Points, in no order, along strands that fork and pass close to each other.
Two points are linked if the straight distance between their rows is under 23.5. Some points are linked to none.
(460): [-11   4   0  28 -11 -35 -19  18  -9  13 -22   5  15]
(312): [  7   1   6 -18  19  11  13 -14   4 -15  12  -6 -16]
(269): [-18  -9   1 -14  12  22  14   1  14 -15  16 -17  -5]
(379): [-33 -11  -1  -3  -6   9  -5  20  17   6   1 -17   8]
(144): [-30 -10  -7  -6  -2  27  12  15  24 -17  24 -23   8]
(268): [ 13  -1   1  32 -26 -20  11  -3 -36   2   2  35  17]
(575): [-16  -7  -8   2 -11  12 -22  27  11  30 -30  -5   5]
(464): [  4   4  -4  14 -13 -13 -25  16   0  30 -36   8   6]
(400): [  0  -9 -12  -8  16  49  10   1  13 -14   5 -11  -6]
(416): [ 33   2  -6 -13  18  32   6 -11   2  -2  -9   4 -23]
(81): [ -4  -3  -7   4 -10   5 -23  21   7  33 -36   0   3]
(50): [  0   2   1  -5   1  -1  -6   1   5  11 -13  -2  -5]
(542): [ -1   5  -3  29 -16 -29 -22  17 -10  18 -27  12  13]
(547): [ 30  -2 -10 -12  24  45   7 -10   3  -6  -8  -1 -21]
(329): [ 45   6  -1 -12   6  15   7 -19  -4  -2   2  16 -22]
(392): [-24   0   7   5  -1 -25 -11   9   1   7  -7  -9  10]
(169): [ -6   4   7   0   0 -20  -5  -3  -1   2  -3  -2   2]
(83): [ 45   7   1 -10  -1   8   6 -21  -9  -2   7  22 -17]
(104): [-29  -5   6   0  -1 -15 -10  12   5   8  -5 -13   9]
(38): [ -3  -2  -3  -7   1  12  -9   8   9  15 -18  -4  -6]
(557): [-15 -10 -12  -5   7  43  14   6  20 -22  20 -19   2]
(613): [ 16   7  10 -12   7 -16  13 -24  -9 -15  24   6  -9]
(160): [-33 -11  -2  -8  -2  19   9  15  21 -11  19 -22   7]
(309): [ 18   7   9  -3  -3 -21  11 -23 -17 -13  23  15  -1]
(315): [  1   1  -4   6 -10  -4 -22  14   3  29 -33   3   3]
(11): [ -2   9   8   7   0 -38   9 -14 -18 -14  23   4  10]
(191): [ -8   3   9  -6   6 -17   1  -7   0  -4   6  -6  -1]
(52): [  3  -8  -7 -12  22  43  14  -6  10 -18   8 -10 -12]
(519): [  1   8   4  20 -10 -36   2  -4 -20  -4   7  12  13]
(55): [-12   5   3  23  -8 -37 -14  13 -11   7 -13   2  15]
(286): [ 40   5  -3 -13  13  24   6 -15   0  -2  -4  10 -23]
(321): [  3   2   9 -16  15  -3  12 -16   2 -14  15  -7 -12]
(425): [ 35   7   5  -5  -8  -5   5 -20 -13  -2   8  22  -9]
(335): [ 21   5   2  17 -20 -19   4 -12 -25   1   5  29  10]
(472): [-16   4   4  12  -3 -31 -12   8  -5   7 -10  -3  11]
(494): [-14   4  12  -5   8 -29   5  -9  -4  -8  15  -8   4]
(544): [-21 -10 -12  -2   1  38  15  10  25 -25  26 -23   8]
(44): [ 24   8   3   0  -9 -13   0 -14 -11   1   3  17  -2]
(507): [ 20   8   3   7 -13 -19   0 -13 -16   1   4  20   2]
(159): [  3  -4   0 -17  23  27  16 -12   8 -20  12 -10 -15]
(407): [  1   4  -2  20 -15 -22 -25  16  -4  25 -32   9  10]
(202): [ -8   6  10  -2   6 -33   7 -13  -9 -11  19  -3   5]
(124): [-10  -9 -12  -7   9  44  10   5  17 -15  11 -15  -1]
(35): [ -7  -4  -6  -5  -2  18 -10  15  11  18 -20  -6  -3]
(362): [ 18   1   1  23 -24 -19   7  -9 -31   2   3  34  14]
(129): [ -3   3   3  -2  -1 -10  -8   1   2   9 -10  -2  -1]
(437): [-32  -8   3  -4  -3  -1  -8  17  12   9  -3 -14   9]
(578): [ -2   8   5  16  -6 -41   6  -8 -22 -11  18   9  13]
(500): [  7   5  10 -16  14 -11  13 -20  -1 -15  21  -3 -10]
(120): [-14  -7  -8  -2  -7  19 -16  22  13  24 -23  -7   2]
(556): [ 17  -4  -7 -13  24  41  10 -10   6 -12   0  -5 -19]
(187): [-33 -10  -6  -3  -9  19  -3  24  21   4   6 -19   8]

A fork is a point with three links, a tip a point with one. Leave the first point through the second and follow the links. Name the first fork or tip that comes.
(557) / (544) | (160)
(191) / (494) | (519)
(104) / (437) | (187)
(309) / (613) | (52)
(44) / (507) | (268)
(312) / (321) | (309)

Name the points in between on the shortest way along the links from the first point to the second, in order.
(44) / (286) | (425), (83), (329)
(38) / (191) | (50), (129), (169)
(50) / (81) | (38), (35), (120), (575)
(55) / (464) | (460), (542), (407)
